Points, in no order, along strands that fork and pass close to each other.
Two points are linked if the straight distance between their rows is under 41.9. Some points are linked to none.
q_965: [  1   3 -28   0 -18  37  21  16  15 -32  -5  15 -16   7 -12   3 -16 -16
 -10 -14 -23 -14   6 -15  51  29 -11  -9]
q_508: [  0  10 -15  21  -7  18  -9   6   4 -23 -10  -3 -13 -10 -15 -14  -5 -16
 -10   5 -26  15  16  -8  25   3   4 -11]
q_834: [  1  14  -6  17  10   2  12   1 -14   7  18   2 -18 -41  -9   7 -17   6
 -13  -4   3 -16  48  -4  17  23  -9  -6]
q_512: [ 21 -16  -3 -19  -9  13  14  -5  12 -17 -31   5  13  28   1  -6  11 -21
   3 -10 -13  10 -46 -18  18 -19  -7   2]
q_551: [ -3  -2  29  15  17   4  21  -3 -17  13  11 -29  -1  -1  13   5  12  -7
 -17  -8  22  -9  30   6 -13   7  -6  10]
q_311: [  6   1   2 -14   1 -18  11  -1 -16  22   7   2   8  -6   7  16  -4  13
   6  -3  26 -27   2  10 -33  11  -7  22]
q_69: [ -9 -17  29  27   6  13  -2 -14  -4 -24 -12 -22  -6  26  -3 -23  15 -25
 -15   4  -6  35  -6   1  23 -19   9  -7]
q_150: [ -7   5  24  21  10  -7  -1   5 -11  12  12 -23  -2  -5  10  -2   8  -3
 -12  11  13   4  21   5 -16  -3  13   1]
q_682: [ -3 -17  17   0  -7  -7 -22  -3   2   1  -9 -14  11  26   8  -9  13 -10
   3  15   3  24 -25   9 -13 -34  19   1]
q_760: [  9  -3 -15 -21   2 -12  -1  -2   1  15   0  10   7  -3   5   6  -3  15
  20  -7   8 -10 -22   7 -24  -1 -10  14]
q_990: [  9   0  -9   8  -6   8   3   0   0 -12 -15  -7   0   8  -6 -11   6 -15
  -5  -3  -8  15 -10  -9  16  -6  -4   3]
q_745: [ -9  15  -7  -7   8 -33 -29   1   2   3  15  13  -3 -27  17  -5  -3  34
  10  18 -14   5  19   2 -25   3  24 -17]
q_988: [ -6  13 -13  14   3 -16 -35   3   4  -7   8   8  -9 -24   1 -13  -7  15
  -1  24 -25  13  25  -6  -3  -2  26 -18]
q_535: [  1   3 -15 -24   2 -19 -18   1   7  13   0   9   9  -7   9   1  -4  23
  26   1  -7   3 -25   8 -28   0  -6   6]
q_158: [  0  13 -29  -1 -14  27  32   9   6 -13  14  26 -22  -5 -19  25 -22  -6
  -6 -21   2 -29  21  -9  43  34 -21  -8]
q_55: [  0   2  17  18  18   8  16   0 -15   5   8 -25  -9  -9   4  -2   2 -12
 -16 -11   8   1  28   1   3  10  -9   5]
q_80: [ 10 -14   9  -5  -2   4  -2  -9   3  -9 -19  -7  11  26   2 -10  18 -17
  -6  -2  -1  17 -30  -4   6 -25   0   6]
q_134: [  3   2   5  16  12   5  13   0 -10   0   0 -19 -11  -3  -3  -6   5 -10
 -15  -6   3  10  20  -7   9   5  -8   3]
q_578: [-11  -6  29  20   6  -1 -10   4  -7   6  11 -30   0  11   8  -7  12 -12
 -14  15  12  16   9   9 -11 -14  15   1]
q_469: [  3  13 -13   6   8 -10   6  -2 -11  14  19  15 -11 -39 -12  13 -20  19
 -10  -5   6 -26  39  -3   8  21  -8  -3]
q_741: [-10  10   8  33  22  10   4  -3 -11  -6  10 -22 -21 -31   1 -13  -7 -13
 -18  -4  -8   2  55  -5  19  15  -1  -9]
q_920: [  2   9 -23 -21   5 -13   8  -9  -3  18  14  27   1 -16  -3  20 -21  24
  13  -9  14 -30  -8   6 -17  13 -20  11]
q_255: [  3   6 -21   3  -3  -2 -20   4   9  -7  -5   4  -1 -13  -9  -9  -6   4
   4   7 -17  11   3  -5   4  -4   8  -7]
q_922: [ -4 -18  25  18  -1  10  -5  -8  -4 -11  -9 -20  -1  22  -4 -15  18 -19
 -15   7  -1  32  -8   4  14 -24  12  -5]
q_102: [ -1  15 -41  -8  -9  11   2   7   9   6  14  35  -7 -21 -21  17 -24  17
   9 -11  -4 -24   7  -5  20  18 -17 -14]
q_254: [ -2   5 -24  10 -14  37  17  15  14 -38 -14   4 -16   6 -11  -6 -10 -19
 -16  -9 -30  -6  12 -13  51  28 -12  -5]
q_655: [  4  -8  25 -14  -6  -8  27  -8 -14  25  -3 -14  23  12  14  15   9   1
   8  -5  37 -26 -10  14 -43   3  -5  26]
q_354: [  1   5 -32  -6 -15  29  30  13  14 -24   1  23 -21   4 -15   9 -18 -12
  -6 -19 -10 -24  11 -11  48  31 -17  -5]
q_567: [ -8 -23  33  10  -9  -6 -17  -3   0   1   1 -22  12  28   4  -6  16 -12
   1  20  14  23 -20  13 -14 -30  25   1]
q_348: [  7 -13  30 -12  -4  -3  20  -4 -11  17  -7 -13  25  19  13   9  15  -3
   6  -7  32 -19 -17   8 -31  -2  -6  19]
q_556: [ -3  -4   6   1  -3 -18 -27   3   5   7   5 -11   5   9  14  -4   3   5
   4  18   1  17  -7   7 -25 -20  22   1]
q_233: [  9 -17  22  -6  -5  -1   2  -2  -4   3 -14 -11  15  23   6  -6  17 -14
   0  -1  14   9 -21   1 -12 -21   0   6]
q_90: [  4 -11  22   0  -2  -5  -1   1  -6   7  -2 -19  13  14   7   1  15  -7
  -2   3  18  11  -8   8 -24 -14   7   8]
q_520: [ -7 -19  49   7  -3   2  -3  -3  -3   3   4 -25  14  28   4  -7  22 -16
  -5  10  22  17 -11  12 -10 -23  20   4]
q_692: [ -3   7 -22 -30   7 -14   7  -8   6  25  13  35  -2 -15  -3  20 -17  30
  29  -5  11 -28 -21  12 -18  14 -25   7]
q_200: [ -5   7  26  15  14  -9   9   3 -19  22  16 -23  -4 -15  11   9   2  -1
 -10   1  20 -13  30   6 -20   7   4   8]
q_309: [  7   5 -37   1 -17  28  -6   9  16 -30 -11  18  -3  -9 -20  -4 -13  -7
  -2  -1 -36   0  -4  -4  29  11   2 -10]
q_808: [  6  -2   4   3  -1 -10  -3   5  -8   6  -1 -12   5   3   2  -2   9  -6
  -6   2  10   9  -1   4 -16  -7   5   6]
q_85: [  4  16 -37  -4 -12  17  28   2   4  -3  15  36 -14  -7 -19  30 -29   3
   4 -21   7 -35  13  -6  33  24 -26  -8]
q_881: [  9   2  -7   6   2   6   8   2  -3  -4  -3  -6  -9  -4  -2  -7   4 -10
  -9  -6  -3   9   6  -8  10   1  -6   4]
q_972: [ -6  12 -11  -5   6 -26 -39   0  11  -5   7  11  -2 -13  13 -10  -4  32
  12  24 -23  20   4  -1 -19  -9  29 -22]
q_824: [-10  12 -30 -20   2  -5 -10   0   9  17   9  38   0 -22  -8  16 -20  33
  24  -5  -6 -15 -13  -1  -1  18 -16  -7]
q_369: [ -8   4   2  -9   2 -22 -36   0   9   5   2  -2   7   7  16  -8   3  21
  13  22 -13  21 -16   8 -29 -21  25 -10]
q_552: [ -4  -5  17  13   1  -8 -18   5  -3   3   9 -20   0  14   9  -8   7  -7
  -5  20   3  22   0   6 -13 -20  25  -3]
q_262: [ -2  19 -44 -12 -11  16  11   9  12   5  15  48 -10 -12 -19  26 -31   9
   7 -17  -2 -35   8  -2  30  24 -18 -19]
q_204: [ -2 -12  19  11   3  15  14  -8   3 -22 -26 -15  -4  31  -4 -19  20 -29
 -16  -8 -10  21 -14 -13  35  -5  -4  -1]
q_531: [ -3   6  -7 -19   3 -24 -28  -1   7   9   1   7   6  -3  18  -2   4  25
  22  11  -9  12 -18   9 -33 -11   6   0]
q_647: [ -2 -21  52  -8   4   9  24  -6 -13  10  -9 -21  18  34  13  -3  24 -16
  -5 -13  32  -7  -5   0  -5  -8 -14  10]
q_861: [ 12 -15   9  -2  -4  14  14  -7   8 -22 -31   0   4  31  -3 -12  16 -26
  -9 -10 -12  13 -31 -21  32 -12  -5   2]
q_272: [ -4  12 -30 -32   4 -12  -9  -2  13  17  10  36  -1 -20  -4  14 -15  36
  31  -1  -4 -14 -28   5 -10  14 -19   1]
q_665: [  6   9 -19  -4   1  -5  13  -1 -12   9  17  17  -8 -28 -11  17 -18  18
  -1  -9  11 -27  20  -3   4  17 -18   2]
q_615: [ 11  -1  -9  -9  -3  -6   2   4  -3   8  -1   3   7  -1   0   2   1   4
   3  -5   5  -1 -13  -3 -14  -7  -8  11]
q_60: [  5   5 -29   8 -16  30  -8  11  17 -31 -24   9  -3  -1 -18 -11 -10 -19
   0   1 -42  14 -13  -7  33   5   7  -8]
q_837: [-16 -14  26  25  11  20   9 -13   6 -29 -22 -18  -8  30  -5 -24  14 -35
 -22  -2 -15  29  -4  -9  39 -12  -2  -6]
q_366: [ -7  10 -14  -6   4 -19 -37   1  12  -5  -2  10  -3 -13   3  -8  -3  20
  18  20 -31  24   2   1 -11  -9  21 -17]
q_548: [ -9  20 -41 -16  -1   1  -3   4  12  10  12  43  -2 -24 -12  19 -23  26
  18  -8  -4 -22  -4  -3   8  19 -17 -14]
q_456: [  5   6 -26 -13   1  -6  11  -1  -5  11  10  23  -3 -18  -8  17 -15  17
  12  -9  10 -25   5  -1  -4  13 -20   9]
q_691: [ -4   7 -17  16  -8  31   7   9   7 -32 -15  -3 -17  -8 -17 -14  -7 -20
 -15  -2 -32   8  17 -11  39  17  -5  -8]
q_10: [-11 -22  56   7   4   9   9  -7  -4   2   4 -29  14  32   5  -8  25 -21
  -9  -2  24  14  -7  11  -3 -19   7   4]
q_274: [ 17 -15   1  -8  -8   5  -3  -6   7 -14 -26   2  13  25   1  -8  16 -16
   3  -5 -10  19 -45  -7   9 -26   0   3]
q_730: [ -6  12   4  -9   6 -29 -11   3  -4  20  18   3   1 -24  14   9  -7  27
   4   8  10 -20  16   8 -39  11  13   5]
q_349: [ -3   8   4 -10   6 -27   0  -2 -12  26  14   3   7 -19  12  16  -8  26
   7   2  15 -27  10  11 -39   9   1  15]
q_930: [  3 -21  13   5 -11  -2 -24  -8   4  -8 -18  -4  14  27   1 -10  16 -14
   5  16  -6  30 -37   8  -3 -35  20  -1]
q_92: [  8   8 -25   8 -10  12  -7   6  10 -17 -10   7  -4 -11 -18 -11  -7  -5
  -3   1 -21   8   4 -10  20   5   2  -7]
q_238: [  6  -5  15 -13   2 -14  25  -7 -16  25   3  -9  15  -1   9  16   2   7
   3  -5  31 -34  -5  13 -41   9  -8  27]
q_352: [  0   3 -18  -1  -4 -10 -32   5  11  -7  -9   2   0  -2   1 -11  -1   7
   9  13 -26  21 -10  -3  -1 -17  18  -5]
q_143: [ -8 -19  47   5  15   8  20  -6  -7   2  -5 -29   8  32  11  -9  25 -24
  -9 -15  24   4   5   2   6  -7  -8   8]
q_623: [ -6  14   4  -9  11 -34 -20   2  -1   9  24   7  -1 -24  21   5   0  36
   9  16   0 -11  20   6 -37   6  26 -10]
q_680: [ -1  13  -4  20   8   2   2   2 -10  -2   9 -10 -20 -33 -10  -4 -10  -4
 -14   0  -6  -2  45  -6  18  17  -5  -6]
q_992: [  7 -19  39 -12  -5   1  22  -7 -10  12 -11 -18  22  28  13   1  22 -11
   1  -7  32 -10 -17  -2 -19  -6  -7  14]

A fork is a point with three links, a tip a point with one. Leave the first point through the second and follow the links. Name the first fork or tip that comes.
q_272; q_824: q_92
q_512; q_861: q_922
q_143; q_10: q_930
q_578; q_150: q_990
q_920; q_456: q_741

Name the points in between on the shortest way along the links from the first point to the second, in order.
q_623; q_309: q_745, q_972, q_366, q_352, q_255, q_92
q_691; q_692: q_254, q_965, q_354, q_158, q_85, q_262, q_102, q_548, q_824, q_272
q_680; q_548: q_834, q_469, q_665, q_456, q_920, q_692, q_272, q_824
q_730; q_930: q_349, q_311, q_238, q_655, q_348, q_992, q_647, q_143, q_10, q_520, q_567, q_682
